Points on a hilly landscape, in no order, each with its height.
From any point a ball rolls to the lowest of the 2 points nearest to it. It stops when none of these is lower. Distance is the straight distance between rows; heights are no part of it.
Gifi: [-24 -21  45  12  -7 -11 -16  -4  -9  -3 -20  -3  -2  26  40 -36   3  -9
  44 -28  11  24  -9  -9 -29   1   0 -12  18 -17 -19   2 -18  -2  20 -10
 -10  -8 -29  -6  48  -8   1 -15  -6 -35  10 -25]  (h 2.64)
fila: [-26  16 -29   7   9   3 -33 -10   7  14 -38  14 -15 -18 -16 -27  15 -13
 -28  -4   8   5  13 -10 -18  -7 -12 -10  -4 -10  -6   2   0   5 -49   5
   4 -16  16 -11 -10  24   1  21  44   5  -8  -2]  (h 3.03)
kig: [-20  -5  10   6 -39 -14 -55   3  12  20   4 -15  21  -6  -9  -4  20  28
  27 -20  12  -5  -2  22  23  21 -32  -4  25   7  -3  19  -6  -9  28 -15
   1 -32   3  20  -7   6  20 -40  26  -8  54  26]  (h 7.63)
vena: [ 21 -10 -30  15  -9  11  -5 -39  -9 -17  -5  15 -52  10 -30  18 -16 -25
 -37  37  21  -4  18 -20   5  -7 -24 -23  -2  13 -36 -23  -9   0 -42   4
  11  27  10 -35  -7  15 -14  11  13  32  -2   3]  (h 4.27)
Nur: [-35  -5 -25  22  25  -4 -17 -10 -11  -1 -16  -6  16  -1   3 -26 -12 -34
  -5 -12 -18  13  -9 -30 -34  -3   9  20  -1 -18 -15  -3   0  -2 -27  15
 -21  -8 -21   0   2  10  -6  29   9 -15 -22 -26]  (h 6.49)
Nipeg: [ 18  -2  12  -8 -21  -7  -3  14  14   5  24  14   3  -3   1 -18  17  22
  -4  -4   6  -4   2  33  13   5 -11  12  -2  -2  49  19 -26   3   5 -19
 -11   8 -19  18  13  -3 -22  -4  15 -31  14 -19]  (h 6.65)
saril: [ 19  18  10 -16 -12  -3 -25  10  36  -5   6  -7 -14 -14 -24  18  20  50
   6   7 -23 -46 -17  22  27  25  -9  18 -13 -12  23 -17   2  -3  14  17
 -31 -17   9  29  -8   5  -7  -4  12 -20  13  17]  (h 5.55)
Nosur: [ -7   4   3  -5  19 -11  13 -32 -15  -6  16 -29   5 -14  15   9  -8   0
 -11  29  15 -15  24 -39   1   5  12   2  40  30 -26   2   2 -20 -14 -19
  15  14  20  -2 -15 -29  18 -17  -6  24  27  39]  (h 4.37)
lufof: [  3 -11 -19  -3  -7  18  14   1 -10  31  11  17 -32  32  13  -8   4 -29
 -18   9  44   4   7  35   3 -16 -14 -11  25  15  -1  25 -31  15   2 -69
  31  30  -4 -25  -8  -3 -36   2   1 -17   3  -7]  (h 7.65)
lovok: [ -4   8  36  16 -18 -19  -2   6  -2 -47  16 -15  38   9 -35   4  -6  27
  35 -12 -29   7 -15  -5   1  16 -19  -9  -5   6   2 -14  14   2  26  35
 -16 -14 -19  18  -1 -28  25 -30 -19   0  45  26]  (h 7.42)
Rif: [  3   5 -25  12   6   3  17   4   2  -1  -2   7   9  -3  -8  11 -15 -17
 -32   9   9  22  33  -3   2 -26  17  -9 -11  21  14   2  15   8  -7  19
  30   8  18 -23   2  19  14   1  -4  32 -19 -23]  (h 1.36)
bube: [  0   9  43   0  -8 -12 -27   7  13  17 -26   3 -14  -3  20  15  10  39
  30 -30  26   2 -15   9   5  25  13  -5 -12 -21  17  12  16 -14  19  11
  -5 -36  15  26  24  -6   4 -21  13  -2   1 -19]  (h 4.93)
Buru: [ -6  36 -11 -20  -7  15  16 -29 -12  -3 -17 -11 -21 -15   2 -12 -20   1
 -14 -25   9  15  31  16  -6   0 -27   2  -5 -31  -8  -5 -17 -15 -25  15
 -13  24 -48   8 -12  14 -26  17  19  20  12  16]  (h 3.48)
Meral: [  9  -9  -4  25  -1   1 -12 -37  -9 -24  23 -16 -15   4 -10 -13 -14 -19
  -7   1   5   1   7 -21   0   2 -29  10 -20 -25  -8 -22   4  -8 -30  20
 -20  11 -32  15  17 -10 -18  17  22   3   6 -16]  (h 2.29)
moto: [ 15  -5   4  19 -14 -15 -17  29  20 -11  13  24  31   6 -20   7  15  21
  10  -6 -15   4  12  16  16 -14  -9  -6 -28   9  26  -1  21  15  19  34
  -5 -25  18   6   2   3  20 -16   1   4  11 -23]  (h 3.19)
geruk: [  1  -6 -22   1  -5   7 -29  20  26  25   8  10   7  -6 -15  -2  28 -14
 -37  22  -7  -5  10   5   7   0   9 -10  12  35  33  12 -10   3  -7 -16
  25  -4  31 -22  -5  25  -6 -11  32  -5   4 -16]  (h 3.15)
donim: [ 11   6 -21   5   8   0  14   7   7  -9  25 -15   5 -12 -25  12 -22 -29
 -48  37 -27  -4  33 -30  -5   2  26 -19   7  29  20 -21  -3  -6  -7  21
  25  33  17 -21  -4  15   0 -11  -6  29  -4 -10]  (h 2.22)
Zazar: [ 16   3 -19  -6 -24   2 -45  -2  25   5   4   5 -27  -9 -27 -10  19  -2
 -34  17  -8 -14   7  14  24   9 -30  -4 -10   1  25  -9 -15  -5 -18  12
   3   4  11   2  -7  35 -26   6  41 -11   9  -9]  (h 2.31)
mos: [  2  34  18   6   4 -18  25  13  -3 -32  27 -11  16 -21 -13  23 -13  17
 -14  20 -30   5  19 -13  -1   4  20  19 -10  26  49 -10   0  -6  10  49
  -9  23  -3   8  20 -14  11 -29 -22  13  19 -26]  (h 3.60)
fopu: [  2 -20  12   9  -7   4  11 -11 -20   5 -25   2  -2  19  51 -37   5 -25
  32 -19  15  34  -2  -5  -5 -35  26  14  -8  -2 -32   5   4   3  21  12
 -23 -18 -30 -38  43  13   9  30 -36 -17 -40 -38]  (h 2.12)
giti: [ 21   7  36 -23 -12   3  13  26  21  -1   6 -14 -23  14  -3  29 -14  28
  -5   2  -1 -25 -16  16   9  40  14  -3  13 -19  43 -23  -8 -16  38  -3
   4   5  13  25  21   9 -19 -15 -21 -15   2   9]  (h 6.36)
Siv: [-12   8 -28 -34   3   9   0  21  17  23  -5  11  11 -18   6  -9  30  12
 -11  17 -24 -25 -25  10  -4   4   6   9  20  25   8  15 -36  22 -21 -40
  -5  20  14  -7 -28  -4 -16   8  10 -35  17  40]  (h 5.56)
Zover: [-22  16  20 -23  11  -7 -36  17  16  33 -37  -7 -10 -12  12   6  19  24
   8 -11  13  -5 -17 -11 -12  33  11   4  21 -14  25  16   0 -20  -2  -2
   8 -36  34  22  21  -5   8 -16  26 -14   5  -7]  (h 4.39)
kodos: [ 12  12  -6 -25  -7  18  14  26   7 -27   1  -5   2  12 -46   7 -23   5
 -22  22 -40 -13  -4   3  -2  14 -15 -18  11 -10   6 -43  -7   0   5  19
 -14  18   2  -8 -11   8 -22  -4 -10  -7  12  27]  (h 1.93)
fes: [-11 -16  -2  20  17  -6  13  19  -3  -1  -6   9  54  -5  12   4  -7 -22
  24 -16 -24  30  -1 -11  -2 -21  30   2 -23  13 -10   0  28  15  32  41
   0 -16   7 -18  12   8  38  -3 -24  11 -36 -27]  (h 2.13)
rubem: [ 16  -7   0  -4  -7   0  39  31  -1 -11  31  18  42  14  -4  16 -15  24
  10 -27  -9   8   3  31  18 -21  20 -11  -5  19  34  14  -1  18  30  -5
   1   4  -8   6  -4  -8  13 -14 -44   8   7   4]  (h 4.65)
luda: [-18  -1  -2  -8  30  13  10   6 -19  25 -55   9 -33  11  35  -8   6 -22
   0   6  11   4 -19 -18 -33  -7  37   0   0 -21 -13  20  16  -1  -1 -16
  21 -23  29 -18  23   8   9  37 -22  -1 -74 -26]  (h 5.40)
Nug: [  4   5   6  -2   9  -4  42  23 -15 -12  26  -4  50   9 -12  18 -36   3
   4 -14 -33  21  12  -1  -4  -8  24  13  -4  15  37  -6   0  11  30  27
   0  22 -22   0   3 -11  12 -16 -48  -1 -11 -17]  (h 4.22)
nage: [ -1 -16  10  10 -28  -7  -3   7   4   0  22  18  29  14   9 -27   7  -3
  23 -25  19  21  13  37   4 -17 -15 -14   7  10  18  22 -16   9  21 -29
   5  -1 -20   1  17  -5  -1 -22   2 -17  28 -13]  (h 6.97)
lezu: [ -3 -18  -9  30  22 -24  -5  11   4  11  12  -1  44 -21  -9  18   0 -22
   3  11 -42   5  -5 -30   1 -11  26  27 -45   0 -15 -11  36  16  -6  40
  -6 -15  14  12 -18  11  29  13 -11   6 -50 -32]  (h 2.96)
Kaguk: [-15  -2 -15 -19  16  -7 -13   8   7  17 -12   4 -21  -1   2 -18  32  14
  -5  33 -19 -36 -34  -3 -15  19 -11  25  16  -1   3  16 -28   8 -26 -42
 -19   4   3  10  -7 -17 -27  20  21 -56  -8  15]  (h 5.93)
Kozez: [-20  30 -56  -9  12  15   5  -1 -14  -1 -41  29  -8 -21 -15  -6   0   1
 -13  -1  -2  26  11   2  -4 -25   1   2 -20  18   7  13 -13  22 -58   9
   6  15   4 -21 -14  19  -3  28  29  24 -12   9]  (h 3.82)
bezem: [  5 -11 -20   8  21  -2  -2 -13   3  14  25  -7  20 -33   2  17  -2 -15
 -23  28  -6 -11  16 -37  10 -20  27   9  -1  44 -29  -2  14  10 -17 -10
  31   9  40 -11 -32  -6  29  -8   2  32  -2  28]  (h 4.29)
Kuri: [ -4  18 -14 -36 -11  17   8   5  18  20 -11  -3 -14 -37  12   2  21  30
  -3  13  -1 -30 -16  33  24  17 -13  13  23  12   0  17 -35  -2   4 -35
 -17  18   3   1 -26   6 -15  -6  16  -7  23  51]  (h 5.21)
gos: [ 22   2  19 -24  -8   2  24  26   8   7   4   7  -8  16  -3   8   0  36
   4 -26  -9 -13 -19  28   5  14  17   6 -25 -44  54  -5  -4   6  29   8
 -13 -12  -2  31  18   8 -20  13 -25 -10 -25 -15]  (h 6.05)
vigen: [  1 -10 -16  11  -7 -13 -24  20  17  -9   5  22  35  -4 -16  15  25  31
  32  -1 -17  -6 -10   7  21 -30  -4   7 -43  24  -4  13  21  32  -3   8
 -17 -34  27   7 -11 -13  22  -9  15  -6  17  16]  (h 3.90)
Midam: [ 29 -26  26  21 -19 -14 -22  -8  14   3  47 -15   3  15  -4   9  12   5
  10   3  -4 -27  -9   1  27   3  -8   9 -18 -12   0  -9  17  -9  22  -7
   0 -22  15  30   1 -14   6 -20  -4 -11   8  -3]  (h 4.48)
pul: [  9  19   5 -18  -4 -13  -7  22  21  -8  -7  13  -2 -21 -19  18  27  56
   8  27  -8 -24  -1  16  21   3  -3  18  -2  33  29  21  10  -6   0   2
 -19 -13  24  18   9 -16  10 -13  20 -21  24   7]  (h 6.00)
Nep: [ 12  33  31   1  -4  -9  18  -8 -11 -29  25 -22 -16  -8   6  39 -13  23
   0  -2  21  -6  22  -4  17  10   9   0 -13   4  -3 -13  32  -1  10  30
   4   0  10  19  -1 -25  38 -21 -42  48  19  -2]  (h 3.13)
pabev: [-12 -15  -6  -6  21  14  -4  29  11  30 -37  27 -10   0  22  -6  25 -20
  -3  -9  12   3 -28   1  -9 -19  29 -15  -9   3 -27  17  18  21  -6  -7
  16 -35  46 -20   3  14  24  15  -6   6 -49 -10]  (h 5.01)
Voro: [  4   4  -6  -8 -32  25  -4  13   7 -14 -16  -5 -23  25 -38  -3 -34  -5
 -23  11 -13   7  20  21 -13  22 -34 -33  38  -4  12 -36 -28 -13  15   2
   7  27 -15 -23   5  40 -33 -17  18 -13  26  16]  (h 0.73)
mog: [ 23  -5 -17 -10   8  -1  23   8  -8  22  32  37  21 -18  19  32   9  25
  14   9   9   1  -8   8  21 -45  19  29 -32  48  20  28  14  24   1 -30
  17  14  32  -6 -20 -17   8  11 -17   2  -3  17]  (h 5.88)
Gid: [-16 -22  -1  32  -9  -8   2  -6 -14  -1  -4   5  33   5  31 -19 -10 -46
  18 -18   4  48  18 -11  -8 -31  16   6  -4  13 -13   4  13   2  27  28
  -2  -3 -16 -33  29  11  26   5 -23  -1 -28 -55]  (h 1.18)
kot: [ 32 -24  21  19 -23   1  -8   8  12 -35  25  23  11  17 -25   9  10  -6
  18  -5   2  10   2  20  25 -34 -13 -34 -34  12  -6 -20  30  23  35  40
   9 -16  19 -18   6   8  21 -14 -33  18 -11 -18]  (h 2.30)
sef: [-13 -11  23  14  -6  -6  -6  -7 -16 -12 -29  19 -11  23  21 -26  -3 -13
  18   0  22  38  18   1 -19 -20 -11 -11   1  21   0  16   4   2   0  -6
   1  -5 -15 -26  46 -12  -1  -1  12 -19   4 -35]  (h 1.63)
duta: [ -3  -4  -9 -18  16  13  42  23 -11  24  18  -1 -27  26  14   1  -1 -21
 -23  24  12  -8   1  12 -11  -3  21  -6  41  17  22  16 -30   7   8 -57
  29  39  -1 -20 -15  -2 -36   6 -15 -28 -11   5]  (h 7.86)
Raf: [-15  20   0  13  34  -4   5 -23 -13  11 -15 -35 -13 -18  17  -1  -3  -7
  -1  -5  -6  -5  -7 -40 -17  15  19  31  -3 -27  -4  -2  -1 -23 -36  13
  -4  -6 -24  28  -2  -7  -6  21   7   9 -18 -18]  (h 6.09)
rolud: [ 15 -29 -17   0   2   8 -15  11  23 -33   6   8  11  17 -58  13  -4 -11
 -26  40 -42 -30 -23 -33   1  10 -11 -27   1  -3 -21 -46   7   2  -8  20
 -10   2  27 -18 -13   7   5   6  -3  -6   1  23]  (h 2.82)
boli: [ -5 -35  -3  24  15  -5  -6 -19 -17  20  11  -5  -1   9  39 -28  10 -43
  11  -1  25   0  -5 -21 -12 -26   6  21  -2  -7 -31  15   1   0  -9 -26
   4  -3  -9  -2   8  -9  -3  17  -8 -10 -22 -33]  (h 7.12)
tam: [ 12   8  35  20 -18   1  11 -25 -19 -40  28 -14  -9  12  -4  19 -22  -6
   4  -6  15  16   5  -8  -2   2 -18 -11 -16 -18 -28 -31  37  -3  22  38
  -4   4 -10   0  19 -14  19  -4 -47  45   1 -13]  (h 2.32)
Zezu: [  4  24  41 -27 -19  -6  -8  17  16   3   1 -14   9   3 -12  28 -10  36
  19 -27  -2 -13 -14  19  20  48  10  -9  23  -9  35 -19  -2 -17  46  22
  -7 -11   8  31   7   1  10 -37  -2  -4  37  30]  (h 6.71)
Kob: [-15 -24  16  -5  15  -8   0   6  -2 -23 -16   6  12  25   2  -3  -2  10
  29  20   0   1 -11  -2 -13   3  -3 -14  31  31 -18   6  -5   8  14 -27
  -3  -8  11 -21  18 -37   8 -21  -4 -27  12  15]  (h 6.82)
zofi: [-14   5 -19   1   5   5 -17  45  14  21   0   9  10   6 -19  -2  22 -24
 -35  32 -23  13  14  -5 -21  -2  16 -16  30  43  49  22 -31   2  -9 -28
  28  29   4 -30   8  20 -28  -5  16 -31   4 -29]  (h 3.72)
ruz: [ 18   9 -12 -18  -2  14  28 -21  -7   5   2  10 -43  -9   8   8  -6   1
 -17  -5  32  -5   2  32  22 -13 -14   7 -36 -32 -14  -4   7  15 -26  -6
  12  12   0   2 -26  14 -12  36  -4  35 -38  12]  (h 5.24)
metu: [ -1  -6 -12  -5   4   4  -2 -19   5  13  25 -32  -3  -9   9 -20   2 -37
 -42  30 -11 -33   9 -32  -8  21  12   5  53  -6  -3  -2 -38 -16  -4 -16
   1  38  -4   7 -11   0 -20  -7  11 -17  28  19]  (h 3.84)
lasib: [-10  10  39 -13 -14 -23  -9  10   9 -32  -2 -15  12  -6 -36  21  -1  54
  34   0 -12 -10 -13  13  11  40 -13   8  23   8  15  -5  -2  -9  28   8
 -14 -11 -11  24  19 -17  22 -36  10 -20  51  19]  (h 7.06)
folal: [-16  20   6  18  28   5  -1 -29 -12  -4 -14 -17  12  -3   8 -13   9 -10
  15 -46   3  22 -27  -7  -7   2  -6   5 -40 -48 -26 -15  37 -17  -8  33
 -27 -28 -45  33 -27  25  10  31  11  31  -7  -7]  (h 6.06)
kur: [-21  19 -45 -18  23   7  21  20 -12  -4 -48  31  17 -19  -1   9  -9  24
   2 -16 -11  28 -13  10 -11 -24  16   4 -27  11  15  17   8  30 -28  24
 -22  -2   3 -13   0   2  12  26   1  20 -16   7]  (h 4.42)
rab: [  3 -22  13   3  -5   7   4  -1   3 -12   8 -11   8  28   3  -4 -20 -23
   4   2   5  -2   6  -7  -7   2  -1 -26  23   2 -39 -18  -3  -3  23 -18
  15   4  15 -23   2  -5   6 -15 -23  12   3  25]  (h 7.18)
toron: [-12 -29   6   5 -33  -9 -33 -21  10  14  27 -24  12   8  -6 -19   5   0
  11   0  15 -16   0  12  21  22 -36  -8  45  11 -35   4 -12  -6  20 -42
   4  -8   1   7 -12  -3  10 -32  10 -17  39  32]  (h 7.69)
Gafu: [  1  23  13  -6 -13  -2  12  -4  -3 -18   7 -17 -13 -17  -8  12 -16  -2
 -37  19 -12   6  30 -10  -1  12  13 -14  20  17  35 -14  -9 -15   3  25
  11  25   4  -5  12  -2  -1 -19  -2  18  23 -13]  (h 2.92)
Gof: [  1 -17 -24  24  22  -9 -15 -10   8  -7   9   9  13 -25 -23  19   5 -15
 -14  35 -17  -2   6 -35   1 -28   6  11 -42  27 -28 -12  19  14 -36  22
   4  -5  32 -12 -18   2  24  17  11  26 -23  -3]  (h 3.70)
rezi: [-28  14   3  23  19  -1  -6 -35 -17 -11  11 -35  28   0   4 -16  -3 -12
  25 -33   5  10  -5 -21 -12  -1 -10   6  12 -14 -40  -4  -5 -17 -16  -4
 -19  -7 -42  22 -21 -10   4   7   4  11  26  26]  (h 6.70)
mem: [ -4 -45  -3   5 -15  11  -2  -8   6   9  32  -2   4  26  13  -9  -6 -15
   7   2  22 -12 -10  15   2   2 -22 -13  27  11 -44  -5 -15  10  19 -52
   1  16   4 -20 -23  -6  -8  -6 -15  -8  14  42]  (h 7.43)
rerik: [ -2   5   0 -29  11  22   8  -7  -3  14 -27  19 -22 -16  21  21  -1  28
  21 -19  27  -3 -22  31   8  -6 -13   5 -26 -18 -44   8  25  16 -17 -17
   1 -12  14  -3 -25   2  -2  23   4  36 -21  44]  (h 5.64)
koro: [ 23 -17  14   8 -10  -1  18   1  -1  15   9  19 -13  13  16   4  10   7
   3 -23  26   6 -10  24  19 -15  15   5 -39 -31  41  13  11  14  23  10
   9  -9   4  10  25  15  -9  17 -24   1 -51 -51]  (h 5.70)
kuvur: [-16   8  -5   8  18 -15  -2  17 -10  25  -4   6 -23  -2 -10   7   2 -35
 -35  54 -19   1  18 -39 -33  10  26 -10  28  39  45  20 -15 -16  -9 -19
  41  42   1 -32  20  -5 -25   4  18 -32 -31 -40]  (h 4.28)
Depam: [-31  13  17   2  21 -11   5 -38 -24 -20  -9 -21  11 -12  22   0  -6  24
  48 -24  28  14  -2  -6  -7   4 -15   3   4   4 -47  20   4  -5 -14 -30
  -8  -4 -44  17  -7 -30  15  -7  -2   7  35  33]  (h 6.35)
bodag: [  9   2 -11  -8 -12  -6   7  28   5   0  26  25  44  -5  -3  15   5  40
  26 -23   0 -11  -9  40  23  -7   9  -4   7  29  16  20  -1  15  29 -21
  -9 -16  -2  10 -21 -16  24 -29 -10   0  40  39]  (h 5.09)
mizuf: [ 32 -26 -17  18 -13  13 -14   2   9 -33  11  13 -31  16 -50  27  -9 -11
 -28  53   0 -18  -6 -18  14  -5 -23 -24 -12  13 -18 -42   3  -1 -18  12
   0  13  30 -27   3   4  -6   5  -3  16  -9  -2]  (h 3.57)
mibad: [ 18 -33   1   5   8   8  13 -16 -14  18  17  15 -25  19  27  -1   6 -19
   6  11  34  -8 -13   5   7 -29  -5   8  -8   9 -13  15   4   6  -1 -48
  21   8  13  -9  -5 -13 -15  19 -14 -10 -25 -11]  (h 7.37)
Sif: [ -4  33 -34 -20   2  20  16 -14 -10  -7 -33  -3 -53  -9  -6 -13 -22  -9
 -30  12  -6 -10  20  -2 -20  10  -9  -5  17 -21  -6 -11 -26  -9 -29   1
  -4  26 -14 -14 -15  19 -32  26  22  -1  -4  26]  (h 2.76)
vevu: [  0  33  -4 -37 -23  26  28 -21   1   5 -18 -11 -54 -32  14   3  -4  14
 -27  28  11 -20  27  34  13  27 -19  -1  35   2  -8  13 -36 -29   8 -25
   1  48 -16 -15 -13  17 -29  -8  20   3  25  40]  (h 4.75)
dizel: [  4  28  27 -14  18 -12  23 -13 -14  -8  10 -40  10 -19  14  25 -11  17
  14  -3  13 -12  15 -23   7  25  24   4  27   3  -5   1  -2 -17   4   6
   8   1   4  29  -7 -38  26 -35 -16  28  29  25]  (h 3.81)
saz: [ -8  22  20 -11  -8   2  -3 -27 -10  -3  -5 -14   4 -20  16  14  -6  36
  27 -33  28   6  16  32  11  15 -24  -2 -11 -17 -36  13  16 -11  -7  -5
 -13 -11 -28  18 -23  -7   6  -7   9  38  29  39]  (h 5.96)
pigad: [ 12   0  -6 -14  21   6  24  -4  -9  12   8 -15 -48  12  23  -1  -4 -14
 -25  30   5 -33  -8 -23 -20  13  21  15  35 -14  10  -5 -17 -15  -9 -38
  14  26   4   0  -4 -18 -25  18  -6 -15 -33  11]  (h 8.08)
gapo: [-46  15 -16  12  22   7 -13  -5 -14  -7 -29  -3  50   5  -5 -33  -6 -29
   8 -43 -15  29  -5 -20 -35  -3  -4   0  10 -11 -15  -2  -1  -6 -17  17
 -21  -7 -39   6 -17  14   4  10  12  -7  27   3]  (h 6.87)
Gafe: [ 11 -27 -15  22   5  -6  -1 -45 -15 -16  33 -12 -15  10  -3 -17 -19 -37
 -16  25   2 -17  24 -41  -9   4 -14   7  32  -6 -24 -12 -20 -15 -24  -9
  -6  40 -38  -1   2 -18 -15   9  17  -7  23  -2]  (h 3.17)
tipiv: [ 27  14  17  -5   9  -4  20 -16  -1  10  22 -26 -36 -22  21  18  -3  -5
 -33  34  16 -27  15 -31   8   9  23  24   5   5  21   8   6 -27  -8 -10
  16  20  18  10   6 -21  -6   2  -9  15 -16 -19]  (h 8.29)
lupid: [  2  35 -15 -35 -13  20  53   1 -27   8 -22  11 -19  -6  21   7 -22  21
 -13 -28  26  22  32  46  -2  -7  -7 -10  12 -17  18  16 -21   1  -6 -22
   4  26 -30  -5  -1   7 -16   4  -7  14  11  13]  (h 4.12)
difot: [  3 -30  47  14   1  -9 -22  -6   1   0  -3 -21  18  22  17 -21  13 -18
  53 -27  -7  -2 -34 -24 -24   5   2  -4  12 -33 -36 -15  -7 -12  33   8
  -8 -29 -18  16  22  -4   1 -20 -18 -25   2  -6]  (h 3.36)
dez: [ -5  14  42 -18 -26  10 -26 -11   5  16 -13  -5 -15  -9  19  22  -7  24
  21 -42  34  -1   5  24  12  48 -16 -16 -10 -42 -15  -2  24 -23  32  18
  -4 -28  -9  22  -7  17  10 -18  16  29  13  20]  (h 5.50)
nim: [ 20 -11  -7 -11   0   1  10  -3   2  23  31  16  19  -6  29  14  17  23
  20 -11  19 -12 -14  20  32 -22   9  13 -13  16 -17  14  12  22   9 -42
   7  -9  25   7 -40 -15  14  -5 -17  18  10  48]  (h 5.53)
zuva: [-19  16  -8  19  16  -7  -2   8 -11   2   0 -11  72   2  -5 -15   0 -17
  26 -46 -32  35 -10 -23 -16   8  14  11  -8 -11   9 -11   9 -16   5  45
 -22 -16 -44  24 -22   7  17  -6  -6   3  14 -12]  (h 7.23)
Ziki: [ 29 -50  44  15 -21  -6 -21  12  17   3  25  -7  11  33  13 -18  12 -15
  28  -3 -15 -11 -24 -10   2  -2   8  -5  -4 -21 -10 -20  -1  -5  37   0
  -1 -24   9   4  27  -6  -5 -20 -25 -35 -20 -23]  (h 3.93)
tobi: [ -6  27 -41 -13 -12  19  -1   9   3  -5 -34   6 -24   5 -33 -13 -14 -23
 -42   7 -17  16  29  -1 -20  -4 -12 -34  16  -2   8 -18 -29   1 -21  13
  14  20  -3 -26  -1  37 -26   7  23   1   6   5]  (h 1.92)
fadi: [ 20   4   7   4 -21   1 -30 -29  12 -11  11 -12 -32  -9 -19  -8   3   4
 -20   0   9 -20  13   9  16  20 -45   7 -21 -30 -10 -18   2  -9 -21  20
 -18  -5 -14  17  -2  12 -19  13  41   6  12   0]  (h 1.29)
Todal: [-16   1  16  10  13  -9  -2  16  -7 -37  -5 -12  52  22 -25 -11 -16  -3
  16 -10 -52  20 -14 -27 -25   6   0   4   3  -2   4 -25  14  -1   7  42
 -18  -4 -21   9  10 -13   9  -7 -15 -12  13  -2]  (h 7.58)
rabu: [  0  46 -34 -22  12  -1  34  26 -21  -3 -44  26  15 -14 -11   5 -18  28
 -10 -35 -10  26   3  22  -3   5  10 -13 -19 -22  38   7  25  10   6  54
 -23  -9 -18   4  -5  18  16  11  -7  32  -5  -3]  (h 5.00)
Laz: [ 16  -1   3  10  10   3  16 -21  -8  -7   0  -7 -19  -2   8  -3  -4   1
  -2 -17  10   6 -17   6   8 -13  -2  13 -43 -45 -13 -10  27   3 -14  28
 -10 -15  -4  16  -9   9   9  30 -12  27 -34 -15]  (h 5.63)
noni: [ -8  -6  -4 -10  15 -10  -7  12   6   3 -13   6   8  10   4 -27  12  14
  14  -4 -15  -4 -23   5 -15   3 -10  19  -4 -19  12   9 -16  12 -18 -20
 -15  -7 -18  20  14 -11 -25   5  14 -41  -7 -12]  (h 6.30)
vasak: [  2 -19  -8   5  14  -7  -9  26  11  18  -5  28  24 -10  11   8  34   1
  18   0  -5  -3 -15   2  12 -35  22   0 -41  16 -10  20  34  24   7   1
   5 -40  44  -3  -7  -3  26   1   7 -10 -33  -5]  (h 4.51)
bulik: [ 26 -27   2   5 -25  -7 -31  -5  31 -10  29 -14  -1   8 -42  -3  12  20
   2  25 -26 -34 -17   8  34  16 -35  11   8  -7  -2 -25  -6  -5   8  -8
 -25   0  10  21  -8  -4 -18 -11  17 -35  16  13]  (h 5.04)
resok: [  1   3  22   2 -37 -16 -19  18   7  15  12  15  28   4   5 -16   9  29
  26 -55   5  17  -6  37   7  24 -12 -16  12 -19  31  14  -8  -1  33  -5
 -15 -18 -25  28  -2   2  11 -32   6  -8  48   5]  (h 7.30)
petur: [-17  15 -11  -3  25   7  19 -10 -18  28 -35 -16 -36   2  33 -16  -7 -14
  -2 -13  14   2 -14 -13 -27   8  20  25  -4 -39  -1  17   5 -11 -29 -13
   9 -12  -4   4   7   5  -6  40  -1   5 -53 -21]  (h 5.74)
romo: [-14   2  -1  21   3  -3   0  -4 -20 -18 -24  12 -10   1  -9   7 -18 -18
 -13  15  15  47  41  -9 -13 -25   0 -11 -12  41  19   6  14  -5  -8  19
  25  16   3 -34  39  -1  10  -4  -2  16 -15 -57]  (h 0.14)
fusat: [-17 -26  -1  43  14  -7 -26 -29  -4   3   0  -2  14  -8  23 -34  10 -47
  10 -23   4  13 -10 -24  -5 -24   2  20 -19 -24 -44   5  13  -2 -20  17
 -15 -25 -21   1   1  21   0  30  11  -1 -19 -39]  (h 6.83)
mor: [ -4  18 -19 -24  -2  19  22 -12   2  27  -3 -27 -42  -7  22  -9  -3 -21
 -32  18  17 -21  15   6  -7  21  -1  -4  56  -8 -13   3 -41 -20   4 -41
  22  34  -4 -15 -27   7 -23  -4   4   5  21  44]  (h 4.34)
feka: [ 14  -4  15  21 -19  -3  22 -10 -16 -26  18   4   5   9  13   4 -10  11
  32 -19  15  21   3  21  18 -31 -12  -9 -41   8 -13  -1  27  17  23  26
  -3 -15  -5  -6   9 -15  27  -1 -41  28  -8 -13]  (h 1.35)
gisem: [  3  -9  14 -14   9 -17  -5  27  14 -29  -4   0   7   4 -28  28   4  29
  10  43 -22  -9 -12  -5  13   9  12  -1  22  46  14   9   4   6   6 -19
   3  -3  43  -8  19 -29  11 -18   0 -33  17   5]  (h 6.43)
ziz: [-39  16 -12  -5  11   3 -32  19  11  39 -48   4  -4 -15   7 -18  33  -8
 -12 -27   1  -2 -18  -3 -29  18   9  -5   4 -32  -1  14  -2  -2 -29   1
   5 -42  21   9   3  14   3  17  31   2 -13  -4]  (h 3.75)
nedo: [ 29 -10 -30  -2  -3  20  18 -45 -12  -1  15  15 -39   2   4  -4 -20 -25
 -17   7  40  -9  12  12  14 -18 -27   1 -11 -14 -37 -14 -15   6 -32 -13
  10  30 -10 -14 -21   5 -22  33   5  24 -10  13]  (h 4.85)
vekes: [  5 -16  -2   4   1  -4   0  19  12   5 -12  14   2   4   0  -7   1 -11
  -6   2 -20  10  -2  -2  -3  -9  10   6 -24 -10  24   8   9   8  -3  13
  11 -10   9  -4  17   8  -9  16  -5 -15 -59 -45]  (h 5.31)
mera: [ -7  -9 -21   9  22  -2  -4   7  -5   7  -8  23  -6   6 -13  -6   2 -21
 -14  40 -19  -4   1 -29 -28  -8   5   6  -6  25   7  18  -6  -1 -21 -18
  13  13  10 -16  14 -10 -17  18  14 -27 -44 -28]  (h 4.82)

Two balls start at each pair of points below. Name the first point that both come to, or write none.
lovok, kig -> fadi
Raf, Laz -> none
folal, rerik -> ruz

Where does a ball stop that starts at each point below?
nim -> romo
Nipeg -> fadi
toron -> romo
